Each scene shows the same named points in several views. A view is turned or mirrored, and shifted as a whole, has a little noise and may leave points out.

Scene 1
View 1
fuvu: [  2,  -5,  -6, -10,  11,   3,  -7,  -9]
kigik: [ 3,  9,  3, -2,  3,  4,  1, -2]
zodes: [  2,  18,   8, -14,  -3,   8, -10,   4]
bir: [ 0,  2, -3,  4,  4,  2,  5,  0]
nog: [ -2,  -7, -10, -10,   6,  -3,  -8,  -4]
pes: [  0,   5,   0, -18,   2,  12, -15,   9]
dal: [-1, -5, -3,  3,  9, 15,  4, 12]
Vekof: [-4,  7, -1, -6, -2, 10, -5, 18]
beleb: [ 7,  8,  8,  1,  9, 11,  5, -4]
Gan: [  1,   4,  -1, -11,   4,   3,  -7,  -3]
Togu: [ -2, -10, -11,  -8,   9,  -3,  -5,  -6]
Ris: [  3,  12,   6, -17,   1,  10, -12,   5]
View 2
dal: [ -1,  12,   3,   9,   9, -18,  -6,   4]
kigik: [  0,  12, -10,  10,   0, -26,  14,   8]
Vekof: [  5,  14,  -2,  18,  22, -26,  -5,  10]
Ris: [  1,  11,  -9,  28,   4, -38,  12,   1]
beleb: [ -2,  12,  -3,   4,  -4, -22,   9,   5]
pes: [  7,  11,  -3,  25,  12, -37,   5,   0]
Togu: [ 19,  15,   6,  -1,   2, -32,  11,   4]
fuvu: [ 12,  13,   5,   5,  -2, -34,  12,  -1]
bir: [  3,  13,  -5,   3,   4, -21,   8,  11]
Gan: [  3,  12,  -1,  10,   0, -28,   8,   1]
zodes: [ -1,  11, -14,  26,   5, -36,  15,   5]
nog: [ 19,  16,   5,   3,   4, -33,  11,   4]
View 3
Togu: [ 9, 11, -7,  1, -8, -6, 10,  0]
beleb: [ -5,  -1, -22,  -1, -19,   9,   8, -12]
Vekof: [-11,   3, -13, -12,   4,  10,  21,  -7]
nog: [ 5, 10, -7,  2, -4, -6, 12,  2]
bir: [  1,   2, -14,  -3,  -5,   4,   7, -14]
kigik: [ -3,  -1, -18,   0,  -8,   8,   7,  -7]
zodes: [-14,  -5, -23,  -1,  -4,  14,  17,   6]
fuvu: [  1,   8, -14,   1, -19,   0,  13,  -3]
pes: [-12,   4, -15,  -6,  -3,   7,  25,   7]
View 4
Gan: [15, 17, -3,  8, -9,  4,  4, 14]
beleb: [ 18,  23,  -7,  19, -20,   6,   3,  15]
Vekof: [ 16,  17,  -5,  12,   3,   8, -11,  24]
Togu: [13, 16,  6,  2,  3, -6,  6,  5]
Ris: [  1,  23, -11,   7,  -7,   9,  -7,  17]
kigik: [ 15,  23,  -5,  19, -11,   2,  -1,  12]
zodes: [  1,  26, -12,  11,  -7,   8, -10,  16]
bir: [25, 20,  0, 19, -7,  0,  2, 15]
pes: [ 4, 16, -7,  1,  0,  8, -7, 20]
nog: [15, 13,  3,  3,  0,  0,  4, 13]
dal: [27, 11,  0, 14, -6,  9,  1, 28]
fuvu: [14, 16,  4,  2, -7, -1,  9,  7]
View 5
Gan: [  0, -13,  -1, -10,   2,  -3,   0, -15]
nog: [ -1, -13,  12, -11,  -8,  -7,  -5, -22]
fuvu: [  1, -11,   2, -10,  -3,  -6,  -7, -23]
beleb: [ -1, -13, -14, -12,   5,   7,   4, -14]
Ris: [ -5,  -4,   3,  -6,  15,   5, -14, -14]
Togu: [  1, -13,   8, -11, -11,  -8,  -3, -24]
pes: [ -2, -12,  12,  -9,  15,  -3,  -7,  -7]
dal: [  4, -24,   0, -13,   4,  -8,  13,  -6]
bir: [ -1, -17,  -1, -15,  -6,   6,   9, -14]
Vekof: [ -3, -19,  12, -14,   9,   2,   6,   0]

Which points are out of place in each view (at most two, in the order of its rows)? Write - if all are in place.
view 1 -> Gan
view 2 -> Vekof, beleb
view 3 -> fuvu
view 4 -> Togu, nog
view 5 -> Ris
